Points, in no order, along strands that fork, close into loops and pass close to each other.
Points whose rows are less than 50.3 apart are linked; no others are. Some points are linked to none.
sepun: [  5  -2  -4   7 -12  -4  33  -1   0   9 -14  -5  -5 -11  19 -16  -3 -35
  12   2  -6  -2]
divo: [  2  -3  19  -2 -17 -15  13  12   4 -16  -3   9  -2  12   1   0   3  17
  11  -9   2  -7]
Sipes: [ 11   2   2   6 -10 -20   2  29 -14  -9 -20   0   4  16  -1 -12 -16 -15
  -7 -17  13  24]
Zosav: [ 11  13   3  26  -8 -15  15  17 -11 -19  -3   6 -17   1   8  -6 -38  -8
  -3  -6 -11  -9]
mul: [  3   0   4 -20 -11 -12  11  -6  10   4  -1 -19  -9 -13  -7  -4  22   4
  26  -6   9  25]
Mude: [ -3   6  -1  25  19   0  29 -12   5  -3 -12 -19 -20  -4  22   7  -6  -7
 -13  -5   3   2]
Pel: [ -3  27 -10 -12  -7   6 -14 -21 -10 -13  -5  -1  11 -16  -6  26   0   1
  -7  -2 -24 -14]
Kome: [  6   5 -22  -7  25  10  -2   9   1  10   4 -17  -6 -18   2  16   1  18
 -19   1  13  25]
muzar: [ -3  13  13  18  -8   0  26   5   2 -11   1   7 -19 -22  13   2  -2  14
   9   0  -4  -8]
mut: [  6  -8 -16   8  15  -6  14  20 -16 -11 -12   4  -9  11  13   0 -27   6
 -23  -9   9   4]
fudem: [-11  17  21 -15 -14  -3  -5  -8  -8  -9 -11   7  -4  -4 -24   6  16  20
  21  -6 -11  10]
mov: [ 10  17   4  13 -34 -19   1  13   8 -11   2 -11  14  -6   8   3   0  -2
   2 -16  -7   3]
lufi: [ -8 -14  17   2  14   0   0   1  10   7  14  -2   5  11  -4 -10  -7 -15
  -8   6  16  -2]
kules: [ -4  12  14  -2   9   8 -26   2  -6  -5   7  11  -5 -11  -5  15 -12 -14
 -15  12  11  -2]
Zerez: [  3  19  11  17 -10 -13  18   4  -7 -24 -13   8 -19 -14  10  11 -18  -2
   2  -2  -5  -9]
vabu: [-24   7  18 -20  17   5   7 -16   3  -9   2  -8 -11   3  -9  24   3  19
 -17   1  -3   5]
Mag: [  3  -5  -3  -1  13   1  28   0   8   8 -24  -8 -16 -18  16  -7   2 -30
   5  16  11  -2]
vapuv: [-20 -25  -5 -14   2   0   3 -13  -1  -6   5  18  -5   8  10   0   5  19
  -6  -1  -1 -22]
Mago: [-14  15  -3   7  -2   6 -19  -9 -16  -8   2   9  13   8 -28  -8   5  24
   0 -17 -17   1]
nof: [-10   6 -14  16  -7  -5 -16   2 -18 -15  -3  16   8   1 -12 -13  -7  17
  -8 -23  -5   2]
nol: [ 18   3 -28  13 -16   3  -5  25   1  13   6  -4  23  -7   9  -4   6  11
  -1  -9  -8  11]
nipe: [ 12  -9  -1   3 -12 -17   0  14  -1  -2 -16  -6  22  33  -1 -16  -4 -20
   1 -17   7  19]
viz: [-13 -28 -13  -5 -12 -12  -2   9   9   5   7   1  -2   9  23 -10  -2 -10
 -26  -5  14   7]
Vukil: [ -3   5  -3 -14  17  15 -27   1  -7   6   6   4   4 -16 -14  14   2  -2
  -7  14   9   9]
bubo: [-11  -3  -2 -12  -5   2  -3 -17  15   1  21 -15   8   0   4  11   8  11
  -8  -4 -10  -6]
ral: [  2   1  13  -9  -3   5   7  -5  17   3  17  -8   8  -3  11  20   4  -1
  -5  12  -7 -20]
lodam: [ -1   2  19  -6   1   8 -16   5 -10  -6   4  22   9  34 -23   5 -10  13
   3   8 -20 -24]
Gogut: [-16 -23   3 -17  13  -2  -9  -3  -3  -8   3  23 -10   8   3   5  -4   1
 -15  12  16 -17]
nen: [ 16 -14  -6  -1  13   0   7  14   0  -1   5   3  -4   7  15   8 -27 -15
 -13  18   1 -21]
dunab: [ 11   4 -19  25  33  11  21   4 -11   8 -27 -11 -19  -2  19   5 -11 -12
 -15   5   7  -2]
Dalo: [ 29   1 -12  10  10   5   1  24 -12   3   6   2  15  10   4   3 -30 -16
  -7   6  -7 -10]
Nevi: [ 17   6   6  13 -14   1   0  27   4   4   4  15  -3 -24   8   9  -5 -14
   8  18   3  -6]
velid: [-14 -10   7 -10  33   7  -2 -12  13   7   7 -17  -3  -1   3   3  -5 -15
 -24  11  21  -1]
Vasi: [  2   4 -16   4  -1   0   1  -3  -4  -3  -5   1  -3 -19  15  11  -4  -7
 -10  -1   2   3]
dus: [ 12  -3   8 -11  19   7  19  -3  12  13  -4 -13   8  -9   2   4   1 -31
   6  21   7 -11]
Segud: [ -7 -23  -5  -8 -18  -8 -18 -12  14   5   7   3   2  21   1 -20  26  26
  13 -10   2   6]
Risu: [ -4 -12   1 -21 -11  -4 -17   4   5  -1   3  14  -6  -8  -2   7  20  17
   8   8   7   2]
suduz: [  2   9  17 -18  -1   2  11  -7  11   7   2 -14  -5 -17 -12   6  21   0
  24  10   1   9]
pemel: [ -4  17  -6 -13 -12  13 -19 -19  -7   3   6   6   4 -21 -14  12  12   6
  16   8 -22  -7]
Mis: [  0  24  -1   1   3   4   1 -17  -8 -17   0  -7  13   4  -4  20 -18  -1
 -15  -7 -24 -24]
Fal: [  4  -4 -35 -14  -2   9   9 -14  -7  17   6  -6  -2 -16  -4  -9  13  20
  20  -5 -11   7]
fut: [ -7  13 -19 -14  -9  14  -9 -18  -6  11  16   3 -10 -15 -18  -3  14  27
  24   1 -18   0]
suv: [ -3 -26   7 -10  -2 -11  14   4  14   7   2  -4   7  14   9 -12   4 -16
  -2   2  14  -2]
lavur: [ 11   0 -24   1 -11   5   1   3  -3  18   1  -3   7 -16  -3 -14  13   3
  20  -5  -5  15]
Vamaz: [ -8 -15   1 -19 -22  -3   3 -20   5  -1   6  13   7   6  13  -7  15  17
  11  -9 -14 -30]
gapi: [-15   6  32 -19   6   0  -5   4   2   0  -4   3  -9  10 -28   7  20  21
   9   7   4  16]
Kodu: [ -5 -15  20 -17  12   3  -7   3  -9  -8   1  20  -3  29 -17   4  -9   6
   1  14   0 -21]
zup: [ -6   0  -6  12   0   2  20 -24 -11   3 -10   0   4  -9   3 -18  -6 -25
  10  -7 -11  -5]
reso: [-21   8  -2   2  -1   3 -10 -25  12   2  31 -20  -1  -7  -3   2  -2   5
 -11 -11  -9   7]
mizof: [-12   4  -4  12   0   1  28 -16   9   1   9  -9 -20 -20  13  -7   8  22
   8  -8  -7   2]
zegi: [  4  -6 -22   8   1  -4   3  31 -12   4 -10  -1   7   8  13  -9 -14  -5
 -25 -16  10  23]
numu: [-26  -8  28 -27  13  -2   2 -12   6  -5   0   0 -12   4 -16   6  12   5
  -2   6  10   6]
Tavut: [ -6   0   4   9   8  -6  -2  10 -20 -18  -3  16  -2  13  -8  -6 -21  12
 -11 -14   6   3]
vaza: [-19   9  14  -3  32  11   6 -25  -3  -7 -13  -6 -27   1   2  24   3   6
 -18   9  -1 -12]
kolom: [  9  12   1  13 -22 -10   8   3  12  -4   6 -19  23   8   0  -4   7  13
   5 -23 -14   4]
pamup: [-13   7  -3  14  13   2  19 -23   7   3  -7 -17 -32 -23  15   2   6  -2
   1   3   3   5]
tugen: [ 16   7  11   3  18   2   9   5   3  -9   2  -6  -9   0  10  21 -25 -18
 -12  18   4 -16]
reb: [  9   0   9  -4 -10 -10 -10  12  14   6  -2 -11  -4   0 -13  -8  24  11
  23   0  17  34]
rovo: [ -4  -2 -12  -9  20   8 -23  13  -4   5   9   2   1  -8  -9   9   1  22
 -19   1  19  21]
Nure: [ -3  -2  -4  -4  29   6   3   1  10   8  -6 -20 -15 -17  13  12   1  -6
 -24  10  23  12]
Pib: [ 11  21  14  -3  14   6   8  -6  -8 -16  -3  -5   1   4  -3  27 -22  -9
  -7   9 -12 -18]
kagu: [  5 -22   1   4 -14  -2  -3  -1  19   9   6  -1  16  31   6 -20  19  23
  11  -7   0  -4]
Lib: [ -3 -11  -1   3  -7  -4   5 -19 -10   2  -3   5  16  10  -6 -22  -6 -30
  11  -8  -5  -9]
Tam: [ 14  16  15   8  12  10 -16   8 -15   3  -2   9   6 -14 -15   1 -17 -30
   5  12   9   2]
gadum: [ -1 -10 -13  -6  28  14   9  -8  -5   3 -21  12 -19 -17   8  11   7  -2
   0  25   7 -18]
Netuv: [  2   5 -15  14  -7  -1 -18   3  -9  16  -1 -10  17   1  -2 -21  -7 -27
  -7 -17   2  26]
zipi: [  3 -14 -11   3 -15  -8 -11  -1  -6  11 -12   0  18  19   0 -28   3 -35
   4 -12   3  16]
Lak: [ -4  -6 -12 -14  25  20  -3  -5  -3  14   2   8  -5 -19  -9   3  11   9
   3  20   4  -3]
Zumin: [  8 -16   8  -8 -20 -23  12  10   0 -20  -2   8  -4  19  11  -2 -15   2
   3  -7  -3 -21]
nogi: [ 20  11   7  12 -29 -15  -2  29   3  -7  -3   3   6  -9   7   7  -4 -12
   5   0   5   7]
keza: [-12   1 -10   9  -4   0 -11 -16   4  16  20 -16   1 -12   0 -17  -1 -17
  -1 -11   2  21]
dudir: [  4  -7 -22  13  37  15   4  -5  -9   7 -27   2 -24  -9  14  12   0  -6
 -13  15  11 -13]
gifi: [ 12   6  -5   8  -5   8  -6  -2  -5   9  -2  -3  18   3 -18 -12  16  12
  27  -7  -8  14]
daga: [ 21   3 -16  25  -6   6  -6  27  -7  10   8   7  24   7   0  -8 -12  -8
  -1   0  -7  -1]
budo: [ 10  -9  13   1  -7   3 -19  17  11   7  10  16   3  -4  -1   2   3 -21
   9  27  11 -13]
tefir: [  6   0  13  16  -7   2   5   0   9   7   7  -7  18  21  -8 -17  11   7
  18  -9  -4   6]
nume: [ -6  22  22   1 -22  -9   3   2  -3 -20  -7   7   0   3 -15   4   6  20
  14 -15 -16  -3]
ved: [-17 -23 -18   9 -16 -11 -21   2  -1   6   8  10   5   9  11 -23  -3  -7
 -19 -14   7  10]
Tasok: [  9  -2   1   0 -17  -4 -20  -7  20   2  -1  -6  -3  21 -10 -18  29  28
  24  -4   5  30]
rilu: [ -3   1   2  -4 -11   8 -24 -11  -4  -3   4  15  19  24 -17  -3  13  18
   8  -3 -20 -16]
Kud: [ 10  -6  20  -1 -13   2 -11   8  14   0  19   7  13  15   0   9   2  -5
   4  15  -3 -20]

A tip is a point with one link. Name the tips that can be reached along the links from each point below, in the order of the rows.
lufi => Zosav, Tam, ved
budo => dus, suduz, Vamaz
divo => vaza, Zumin

A piece is two or more points that can be reached from each other along the links. Count, over all rows, the pieces, the separate loops (a circle has one, a figure eight two, a Y none), the forks (points with three links) and the tips (points with one).
pieces => 3
loops => 1
forks => 4
tips => 8
